Points, in no order, along strands that fork and pass close to each other.
In the rows, zero is written as 128.
Points whose rows are less than 113 apart are linked; no others are. Some points are linked to none.
ruri: [180 108  96  93 167 175 145 132 144 173  85 154 160 131 101 120  73 105
 146 139 156 184 191 107 145 116 130 161 126 104 184 119]
pulil: [ 63 122 133 124  34 143 170 132 118 101 161 129 165  95  96 170 129 132
 163 115 136  54 100  90 192 142 100 130 179 172 100 119]
zoset: [104 137 174 161 135  83 123 147 201 157 121 143 170 148 105  92 143 139
 137 167  67 153 134 105  90 120 103 120 104 133 106 124]
Gub: [105 108 122 161  38 128 118 124 127 107 150 107 162 100 133 140 136 115
 171 126 117  72  88 119 129 111 110 133 114 119  91 114]
vome: [175 142 121 172 138 114 148 145 240 145  96 157  97 133 126 126 145 132
 105 113  90 175 102 118 117  97 112 123 136  97 181 106]
duz: [124 155 135  96 177 157 113 139 146 145 106 140 106 177 130 152 137 139
  99 154 163 195 174  82  73 143 125 140 160 126 169 153]
tulig: [ 72 151 150 157 107 130 135 116 119 125 149  51 162 141  58 144 138 160
 146 145  78  77 142  63 175 143 113  95 141 181 144 163]
pasip: [186 139 141 117 136 128 127 142 159 118  86 157  98 128 159 138 109 132
  82  92 112 166 100 156 129  71 113 147 155  81 115  90]
sitav: [118 162 140 101 150 149  97 141 124 104 144 123 107 158 123 144 141 130
  91 172 151 149 153 130  88 145 139 109 154 120 121 161]
gupo: [104 167 153 152  98  76 177  79 115 123 135  61 143 146  78 162 134 183
 106 110 104  99 129  95 161 138 134  95 110 191 174 175]
Nus: [122 148  61 159 148 149 131 110 204 168  89 118 169 160 124 129 148  97
 153  84  97 206 158 124 116 147 137 147 147 131 212 131]
dep: [136 164  96 109 137 163 153 112 112 137 104 146 144 162 168 166  82  94
  91  81 135 172 143 139 154  79 120 146 174  99  86 125]
vif: [ 94 171  64 176 155 138 161 110 217 165 140 116 124 139 150 118 182 100
 137  93  95 174 121 115 134 150 119  99 177 127 168 121]
dok: [ 63 136 138 145  81 152 115 110 105 112 157  64 192 133  70 140 150 142
 149 152  77  84 134  71 154 156 103 117 155 151 116 138]
nikuf: [102 149  95 180  17 110 204  94 142 123 176 127 171  89 108 145 126 143
 169  79 162  65 102 107 195 131 105 116 146 181 131 133]
niba: [150  88 150  92 202 136 110 178 105 163 126 148  97 121 127  82 129 130
 124 160 177 168 184 127  78 175 151 133 127 155 172 117]
Vir: [130 171  86 130 147 164 164 109 150 154  95 155 154 176 161 169  96 103
  95  85 121 180 145 116 157  85 115 146 185  99 123 126]
Zoles: [168 108 115 111 137 151  95 109  88  89 132 126  73 116 152 132 143 136
 102 129 146  96  95 172 109 119 154 150 111  99 105 114]
firi: [143 100 167 147  82  83 143 118 133 103 126 126 131  98 149 154  94 149
 154 122 120  70  80 147 131  74 125  89  68 134 131 137]
gibos: [127  88 160 118 157  97  73 148 105 123 147 135 160 103 120  60 128 160
 144 167 115 109 134 148  82 139 153 164  59 109  91 119]
Pesib: [ 90 146 164 134 118 101 141 121 111 117 135  66 139 147  62 157 129 182
 130 145  88  82 141  76 167 125 130  82 120 184 167 172]
mado: [144  62 141 109 208 149 102 187 109 181 122 142 103 113 124  80 128 118
 158 149 163 164 187 139  99 167 143 124 131 157 154  86]
sama: [104 157  67 169 164 145 139 111 226 164 119 116 139 157 133 136 175 105
 139 100  96 190 148 107 100 156 131 121 168 130 200 137]
vik: [164 147 131 120 118 147 106 140 129  90 122 116  74 124 149 149 121 124
  96 132 130 110  93 155 117  88 133 124 139 102 106 132]
nubit: [146 171  84 154 158 154 166 104 195 151 103 143 145 165 162 153 127 106
  99  77 102 178 131 114 160  92 111 127 192 111 164 122]
mobe: [140  94 121 103 190 138 100 138  61 105 181 131 122 133 117  90 137 142
 108 180 168 110 170 152  87 202 173 113 116 158 148 150]
bamum: [115  76 125 106 100 145 133  85  54  89 156 169  97  89 130 147 165 121
 149 134 173  58  71 131 143 176 143 168 123 127  78  97]
papit: [139  76 170 124  77  70 151 102 111  95 120 157 128  86 158 170  97 164
 155 108 144  63  62 133 150  87 121 105  77 145 139 127]
Fiv: [177 114 104 105 177 153 100 116  55 103 136 129  87 133 150 122 136 132
  89 124 165 116 142 169 114 137 164 153 131 132 119 130]
donag: [ 99  89 166  86 109 140 150 102  89  92 134 128 125 118  96 166 130 160
 138 174 127  54  90 115 162 126 127 105 124 143 119 133]
sozo: [ 85  88 120  90  78 155 138 102  59  84 163 148 116  91 116 161 163 117
 147 130 168  67  87 117 149 179 130 158 157 130  78 112]
dup: [125 102 134  95 144 149 114 101  83  84 155 130 112 132 109 134 147 159
 101 195 144  81 114 151 104 147 157 120 116 114 114 141]
bava: [162 179 143 145 109 124 138 153 156 100 126 124  77 122 146 139 113 122
 101 130 122 114  96 141 133  84 122 105 133 112 121 151]
neres: [142 135 189 184 122  40 141 122 164 151 124 107 167 115 140  96 107 153
 141 111  82 125 117 132 128  85 101  82  76 161 121 139]
Botu: [ 77 205  96 178 120 143 148 122 174 142 158 101 122 143 152 124 169  74
 137  96 108 154 115 123 140 163 116  88 183 133 128 134]
Tafu: [144  81 152 115  92 118 150 100 111  91 121 161  86  84 156 178 110 148
 153 143 160  46  54 139 153  93 126 118 100 127 114 127]
bosi: [155 194 100 164 149 128 173 129 205 142 123 141 100 142 157 129 138 110
  94  89 102 162 108 107 159 103 111 112 179 120 161 130]
mebir: [146 158  92  93 159 173 114 110  63 125 122 112 109 161 151 157  99 120
  91 109 156 147 166 141 134 105 148 147 169 130  94 141]
veref: [149 139 136 175 145  98 158 148 252 152 113 158 105 133 110 122 152 135
 118 143  93 167 114 108  92 110 117 117 115 113 180 126]
kifa: [129 105 143  90 180 125  93 165  94 128 160 135 114 131 118  79 134 132
 115 169 169 153 174 142  70 184 159 120 118 142 142 143]
Sune: [ 99 108 148  94 114 152 128 106  95  88 150 109 133 134  88 157 135 157
 118 190 117  74 112 124 136 135 136  99 123 126 121 145]
riko: [102 147 156 104 122 141 100 135 130  97 155 111 140 155  87 136 133 142
 107 189 112 117 139 132 100 141 141  91 126 129 115 150]
Lebi: [134  77 118 112 170 131 105 114  56  98 176 142 124 125 112  95 153 150
 112 178 147  84 130 152 102 189 171 131  87 131 129 133]
Megu: [ 79 181 113 164  90 144 114 136 142 119 156  94 136 146 136 134 157  78
 132 112 114 144 119 124 124 160 123 101 156 119 112 144]
selar: [120 136  64 135 140 149 123 139 173 176  83 132 165 162 119 119 117  96
 163  93 113 201 169 115 145 151 126 155 132 120 203 128]
sali: [159  84 137 121 123 141 119  94 105  89 126 144  71  99 149 158 133 152
 128 159 148  58  62 162 120 104 147 136  90 102 101 116]
Sopes: [178  95 117  85 161 124 130 141 125 151  79 173 138 119 143 112 103 119
 114  88 150 185 161 162 143 110 129 170 116  83 149  83]
bavo: [ 96 156 173 156 131  93  96 134 163 148 130  98 185 154  90  94 142 137
 140 173  56 136 148 101 112 132 108 111 121 158  95 137]
Mekam: [ 95  88 115 129 165 132  72 206 111 174 133 118 132 118 137  69 124  89
 181 114 138 170 182 117 130 152 106 128 128 118 119 115]
votef: [157 220 114 175 128  98 191 128 193 143 134 139  79 121 151 118 128 120
  97 108 114 142  99 113 150 110 119 110 148 124 146 158]
Zez: [145 168  96 108 122 175 114 106  85 109 124  96 112 154 165 172 106  98
  91  89 141 137 137 139 149  92 128 133 180 116  93 135]
Fesap: [139 147 110 123 162 153 118 128 184 151  88 139 125 175 127 153 143 125
 109 124 132 206 159  88  95 131 121 148 154 119 195 137]
Seki: [113 141 177 171 122  86 102 122 145 137 123  68 182 139  98 109 134 149
 153 150  64 105 139 104 138 105 103  96 112 172 113 146]
Nutol: [107  77 127 133  60 118 103 111  96 107 141 126 160  86 139 130 142 133
 176 136 126  66  89 119 120 125 118 167  91 105  82 101]
Kib: [123 105 157 118 127 111  91 141 124 113 133 130 125 122 117 106 131 153
 129 165 113 112 110 167  75 122 151 135  74 105  88 120]
fop: [167 111 122  91 151 126 103 146 100 132  99 144 100 115 155 103 116 115
 109  81 139 166 137 184 132 123 137 163 117  96 120  91]
vodok: [128  85 165 114 178 102  62 182 111 137 160 137 164  95 126  32 130 139
 150 163 126 125 163 129  83 152 135 153  79 115 101 121]
Fegaf: [ 67  96 142  92  61 152 151 117  87  87 155 144 140  91  99 174 134 127
 160 133 152  56  83 112 171 156 115 150 175 160  67 112]
Mib: [112  77 149 124 182 112  61 208 123 160 148 134 154  99 134  45 137 112
 166 142 139 155 181 112  94 158 106 136 110 112 115 112]
Nemag: [149 143  87  86 157 163 163 127  87 154 101 166 143 143 143 133  67  99
 109 103 157 165 181 142 154  99 131 168 149 103  96 129]
nize: [155 135 121 135 144 132 119 143 191 140  87 153 111 156 133 138 147 126
  97 109 113 197 126 116 107 111 115 145 148  96 169 106]
Vogoz: [143 150 126  82 192 156 116 143  87 148 120 132  95 159 134 127 119 144
  99 160 188 176 193 110  85 156 149 142 163 151 140 153]
kon: [135 178 152 152  82  69 190  69 128 110 130  94 146 138 109 168 116 166
  97 117 119 101 116 133 147 118 134  89  97 171 160 182]
ziget: [144 118 180 164  93  49 141 111 135 116 128 103 159 115 137 131 101 159
 142 105  96  97 106 132 133  81 116  81  73 163 141 145]
Dudoz: [146 209 145 171  91  68 202  68 153 120 129 109 127 130 129 154 111 153
  89 122 132 121 107 149 126 111 131  92  98 156 140 188]
zepab: [139  72 135 123 122 141 130  78  69  97 144 167  88 100 142 144 158 142
 135 155 159  56  66 149 130 158 150 157  90 114  89  96]
gezaz: [179 106  92  89 181 173 166 144 108 172 101 184 145 113 121 112  75 101
 131 136 162 157 193 135 155 110 129 161 138 105 129 105]
Roru: [171 122 140  95 160 127 105 150 132 125  91 155  84 128 142 117 131 142
  86 119 139 170 123 162  97 109 136 164 134  95 125  99]
Muzu: [ 91  63 155 110  94 117 113  92  71 110 128 138 170  87 121 132 144 153
 178 141 131  57  88 106 150 148 112 179 114 142  63  97]
gif: [124  98 103  98 159 157  99 180  98 176 112 125 112 120 135  93 102  87
 165 108 141 164 185 157 163 149 120 128 129 132 122  97]
nura: [ 94 111 124 149  31 132 157 121 127 103 156 118 161  95 115 162 130 122
 168 124 128  56  89 101 167 117 108 116 140 145 112 118]
Saze: [168 135  95  89 188 165 121 123  49 137 122 127 104 143 145 120  99 124
 102 120 168 141 184 154 132 125 157 151 151 148 109 135]
Zofe: [116 125  97 111 113 137  96 166  91 150 118 108 119 129 155  96 111  77
 149  74 135 165 151 157 158 147 122 144 125 112 120 109]
livu: [ 99  59 167 104 111 123 130  87  83 107 128 139 138 109 113 151 135 160
 156 160 127  56  75 123 145 127 129 131 104 138  91 107]
dubu: [117 139 156 157 136  95 143 155 225 150 123 157 127 147 107 113 147 131
 124 163  81 163 124 106  88 120 113 110 110 123 144 127]
nul: [144 145 124  91 191 155 102 128  75 114 143 122  99 152 132 134 132 148
  82 170 186 144 175 132  75 152 165 132 160 144 127 165]
ped: [165 228 119 189  96  76 206  91 170 141 120 135  87 114 152 125 111 137
  96 109 134 135  89 145 130 100 126 115 111 136 134 170]
Zug: [147  87 103 100 144 125 113 164 141 169  81 152 144 127 131 104 108 101
 146  82 137 190 164 143 158 126 117 157 109  88 166  88]
vezu: [119 176 146 180  89 103 161 136 174 127 151 111 132 120 124 114 124 107
 137 131  99 110 103 136 134 113 120  84 112 136 115 145]
Ratun: [115 136 107 136  86 125  88 161 108 128 127 104 120 127 156 105 136  82
 137  74 121 158 119 151 127 141 125 148 120  99 108 108]
fik: [101 156 102 166  52 144 103 138 127 112 150  89 129 127 147 128 150  78
 140  89 118 130 100 134 124 139 122 123 142 112 105 118]
Deti: [128 104 171 132 104 106 119 128 138 105 128 121 131 119 128 142 112 146
 142 156 108  84  95 155 114  87 134  95  78 121 107 131]
kino: [118  99 100 123 142 123  99 175 152 174  92 140 136 145 126  96 122 104
 154  89 127 202 164 114 138 142 118 152 116 106 180 106]

A fork is a point with three links. Follow the links from the first point to the second and name the forks in between, in order.
neres, Fiv | firi, sali, Zoles
vif, ziget | firi
bava, nura | Zoles, sali
Vir, pulil | dep, Zoles, sali

A fork is a point with three links, a tip a point with one. Leave the first point through the second and follow the links. Name the first fork or tip that comes.
dup, Lebi | mado
Botu, vif | pasip
Pesib, gupo | dep
Muzu, Nutol | sali

Name the points in between on the shortest way along the links from the first point to the second, in order.
bava, donag | vik, Zoles, sali, zepab, bamum, sozo, Fegaf, pulil, nura, Gub, Nutol, Muzu, livu
Megu, kino | Botu, vif, sama, Nus, selar
sozo, ruri | bamum, zepab, sali, Zoles, Fiv, Saze, mebir, Zez, dep, Nemag, gezaz
duz, dup | Vogoz, nul, sitav, riko, Sune
bosi, ziget | nubit, Vir, dep, Zez, mebir, Saze, Fiv, Zoles, sali, Tafu, papit, firi
